A landscape with many valleys, sampled at points; each row gives a point and its height.
A ball rolls from a point to the lowest of its 5 nearest points, and stops where none of them is lower. Distance is the straight distance between rows; heights are no part of it.
Kema (h 405): [127 143 102 137 127 116 117 121 141 122 114 123 133 122]
vazed (h 98): [188  63 164 149 164  90 138 226  89 125 111 140 110 149]
libu (h 505): [103 160 115 116  69 140 147  65 172  55 149 125 150  91]
fudel (h 267): [161 117 111 158 160 108 121 181 126 124 100 112 111 149]
siziz (h 749): [146 136  96 173 169  73 103 191 160  66  61  86  91 139]
vut (h 480): [ 92 156 129 119  86 149 143  52 152 103 156 119 151 110]
gep (h 486): [ 89 123 199  67  93 178 156  52  96 157 173 186 168 113]
feme (h 592): [ 86 156 110 142 117 141 113 106 147 143 127  96 120 131]
Muva (h 209): [178  92 127 116 151  99 134 179 109 118 107 135 133 140]
Ziva (h 326): [126 121 146 105 137 146 131 128 101 165 154 152 129 136]
Sikug (h 515): [ 97 156 155 106  89 158 162  37 130 125 168 153 149 112]
Zoz (h 680): [146 141  96 159 155  90 112 183 157  83  68 101 101 137]
Dadu (h 89): [119 151  92 115  87 122 124 109 175  83 117 120 151 109]
Movoz (h 228): [145 112 143 143 166 130 131 172 105 180 131 116  98 149]
bupi (h 171): [181  71 173 174 172 103 134 228  96 148 128 132  92 168]
pel (h 360): [124 131 141  94 104 136 143  82 110 128 154 173 166 121]
rala (h 192): [104 130 154  85 112 143 138  84  97 156 162 169 159 118]
kol (h 234): [193 111 102 139 157  81 127 179 143  77  77 132 123 143]
Kugot (h 258): [149 106 137 174 171 126 123 189 110 158 121  97  91 159]
lefol (h 292): [146 118 133  90 120 138 127 118  97 144 139 158 152 126]
zef (h 479): [ 99 141 142 117 125 156 128 106 104 182 156 140 129 136]
nol (h 728): [112 142  93 170 141 111 100 160 165 101  77  86 105 121]
pezi (h 212): [168 105 137 162 173 106 128 197 109 141 116 114  97 158]
muvi (h 149): [158  98 122 113 144 123 123 156 102 135 128 155 135 131]
betin (h 352): [131 131 121 150 157 126 117 154 117 159 125 106  97 145]
Dobe (h 378): [ 89 153  98 145  95 120 110 108 178  78 104 106 130 101]
meb (h 125): [150 112 120 125 144 120 123 150 111 154 121 128 134 136]
sazo (h 647): [ 42 166 139 137  82 175 144  51 183  88 150  87 111  82]
zotas (h 679): [102 146  91 158 136 122 105 125 161 116  90  83 109 119]
zez (h 145): [175  80 150 127 158 110 126 197  91 133 120 155 127 135]
Bur (h 408): [134 126 116 109 115 128 129 105 128 132 144 143 153 125]
bapit (h 53): [164  84 144 104 152 126 127 171  89 155 134 160 123 139]
rab (h 466): [140 139  98 151 151 106 114 156 143 125  95 102 118 126]
fole (h 599): [ 63 159 126 137  93 165 136  54 157 130 157  98 129 109]
fuz (h 510): [111 148 119 108 110 130 129  94 123 141 138 124 142 122]
bet (h 188): [142 100 151 113 152 149 128 152  86 183 150 140 123 135]
Piri (h 216): [180 106 115 162 171  83 122 199 123  93  91 115 100 151]
Bodeb (h 561): [ 82 158 143 129 107 153 137  59 125 161 156 110 135 132]
Suk (h 417): [ 78 138 182  89 102 162 151  48 102 163 173 171 155 131]
Nodi (h 300): [139  94 158  78 130 144 127 147  84 171 153 168 144 123]
kogum (h 315): [126 133 123 127 137 131 117 129 113 153 121 122 125 132]
gel (h 325): [124 129 142 143 154 147 119 153 110 189 136 114  95 154]
borol (h 547): [104 146 135  99  73 154 168  34 144  82 166 153 157  96]
Roren (h 194): [146 134  91 108  80 115 128 111 170  74 129 144 166  97]
zerok (h 46): [147 133  82 127 115 107 109 134 161  91  95 128 142 115]
Zer (h 456): [140 142  99 154 140 107 102 147 160  86  83 110 129 121]
fom (h 357): [102 156 108 122  91 136 118  78 166  97 133 111 141 103]
vis (h 285): [168 128  84 117 114  87 123 155 166  71  90 135 142 117]
foni (h 461): [ 81 157 114 131  81 148 128  63 172  93 139  99 129  96]
Fip (h 186): [196  88 127 143 165  85 139 207 110  97 100 141 113 142]
zar (h 132): [152  86 161 123 159 131 127 192  86 162 140 136 115 145]
Gopel (h 116): [ 74 157 168 106 122 172 132  64 111 199 177 149 129 141]
motif (h 529): [ 61 172 158 133 112 182 145  45 116 191 181 125 124 144]

Where does a ball stop that starts at each point below?
sazo => zerok
kol => vazed
siziz => vazed
Ziva => bapit
vut => zerok
pezi => vazed
fole => zerok

Call two points neighbours if one is among the 5 nearest of the other. Go from one point of each pair to the other, from neighbour to neighbour, staying as low as possible. Name the highest point that can't be avoided.
vazed / Gopel => lefol
vazed / zerok => vis
vazed / bapit => zez
